A landscape with many peaks, sampled at points; each row gives a point and its height.
A climber steps from a point to the highest of its 4 nearest points, and stops where none of them is higher. Distance is the straight distance between rows; heights are no part of it.
q698 height 785: [-9 -6  7  4 -7 15  6 -7 23]
q237 height 817: [ -4 -21  -2  24 -14 -11  -7  22 -20]
q297 height 347: [  4  25   9 -75  46  56   8 -48  62]
q224 height 652: [  6 -39  -3   5 -41  35 -32 -35  52]
q761 height 576: [ -6  15   5 -48  20  43   4 -37  55]
q874 height 756: [-20  44  11 -24  42  16  48  -8  15]
q665 height 737: [-24  23   8 -23  23  26  26 -21  31]
q380 height 94: [-16  23   1  -5  29 -50  30  44 -57]
q828 height 454: [  25  -65  -16   66 -105   14  -73  -14   22]
q399 height 270: [ 20 -48  -9  57 -52 -33 -39  22 -23]
q393 height 673: [-19  25   5  -1  26 -10  32  19 -19]
q364 height 768: [-17  21  12  -5  22   7  30   3   0]
q374 height 390: [-11  35   6 -68  51  53  32 -45  53]
q320 height 517: [  25  -62  -19   52 -100   28  -71  -31   41]
q597 height 373: [-24  75   8 -31  72   1  63   7 -21]
q678 height 339: [  6 -32  -4  42 -52   6 -26   3  12]
q808 height 767: [-12   9   4 -22   7  37  11 -21  42]
q535 height 542: [ -4 -26  -1  18 -32  24 -16 -12  29]
q837 height 616: [  9 -24  -4  16   0 -67  -5  41 -74]
q207 height 618: [  4 -21  -4  26 -10 -46 -13  38 -49]
q169 height 763: [ -5  -6   6 -20  -8  40  -3 -31  43]
q873 height 331: [-17  77   9 -60  71  39  50 -34  33]
q576 height 360: [ 21 -37   1  23 -18 -87 -38  48 -69]
q529 height 610: [ 16 -50  -9  41 -73  31 -48 -23  36]
q67 height 397: [  0  17   4 -64  40  59  12 -48  59]
q307 height 402: [ 15 -54 -12  51 -68   1 -43   0   2]
q101 height 386: [-14  48   3 -20  51 -37  46  36 -55]
q841 height 391: [-15  35   6 -46  39  45  30 -30  48]
q806 height 452: [  0  -7  -6 -55  14  50  -4 -45  57]
q718 height 389: [-15  27   1  -4  38 -30  35  35 -43]
q942 height 15: [ 37 -54  -3  49 -49 -81 -58  40 -69]
q809 height 217: [ 14 -42  -5  38 -37 -53 -37  42 -54]
q650 height 234: [  10   55   -4 -108   83   65   27  -59   54]
q511 height 299: [-12  75  11 -85  78  54  43 -41  52]
q420 height 506: [-30  59   5 -24  55   5  53   5  -5]
q176 height 394: [ 31 -59 -14  73 -79 -25 -54  13 -19]
q670 height 726: [ -3 -24  -4  26 -27   7 -10   0  13]
q242 height 419: [ 22 -54  -6  58 -89   5 -48 -10  11]
q445 height 350: [-15  51   9 -65  58  43  37 -36  49]
q696 height 30: [ 46 -63  -2  37 -47 -97 -73  40 -75]
q53 height 525: [-18  17   2   5  24 -21  29  25 -28]
q970 height 405: [ 24 -54 -13  68 -73 -10 -49   7  -1]
q553 height 348: [-23  85   9 -53  65  26  61 -17  17]
q434 height 514: [-19  58  11 -36  54  28  48 -18  22]
q607 height 321: [-24  87   8 -44  78  16  69  -7   5]
q774 height 180: [ 22 -51  -7  53 -49 -45 -43  34 -48]
q530 height 327: [-24  79  12 -35  65  15  66  -3   1]
q704 height 701: [  3 -25  -3  -6 -25  43 -20 -32  50]
q794 height 690: [-11   3   1  12  10 -37  12  37 -39]
q709 height 316: [  6  22   2 -90  57  59   4 -56  60]
q446 height 780: [-14 -12   1  -9  -2  29   3 -14  41]
q379 height 512: [ 17 -37  -6  45 -23 -58 -25  37 -47]
q349 height 797: [ -9 -17   1  20 -14   5  -2   7  -2]
q891 height 306: [ -5   6   2   5  21 -53  13  46 -65]
q756 height 36: [ 43 -69  -9  63 -69 -78 -71  36 -69]
q40 height 382: [-21  83   3 -29  72 -27  65  23 -46]
q277 height 748: [ 11 -46  -9   7 -50  41 -44 -33  50]
q795 height 60: [ 33 -61  -8  58 -63 -54 -52  30 -52]
q596 height 786: [-11  12   4   5  15  -2  19  10  -4]
q894 height 411: [-24  52   6 -16  46  -6  48  17 -18]
q249 height 37: [ 42 -69  -8  82 -79 -51 -67  30 -54]
q900 height 681: [ -3   5   6 -36  14  46   6 -37  51]
q662 height 446: [ -9  22   9 -55  40  48  21 -39  53]
q202 height 802: [ -7  -4  -1  18  -2 -17   8  20 -22]
q645 height 392: [-27  64   0 -19  59 -20  57  29 -38]
q773 height 605: [ -3 -28  -6  35 -34  -3 -20   7   3]
q285 height 399: [ 38 -61 -10  74 -91  -9 -63   7 -15]
q141 height 621: [ -6 -10  -3  24   1 -44   0  33 -49]

For each start below, name the point where the climber stops.
q297 | q237
q576 | q237
q285 | q277
q970 | q277
q795 | q237
q307 | q277
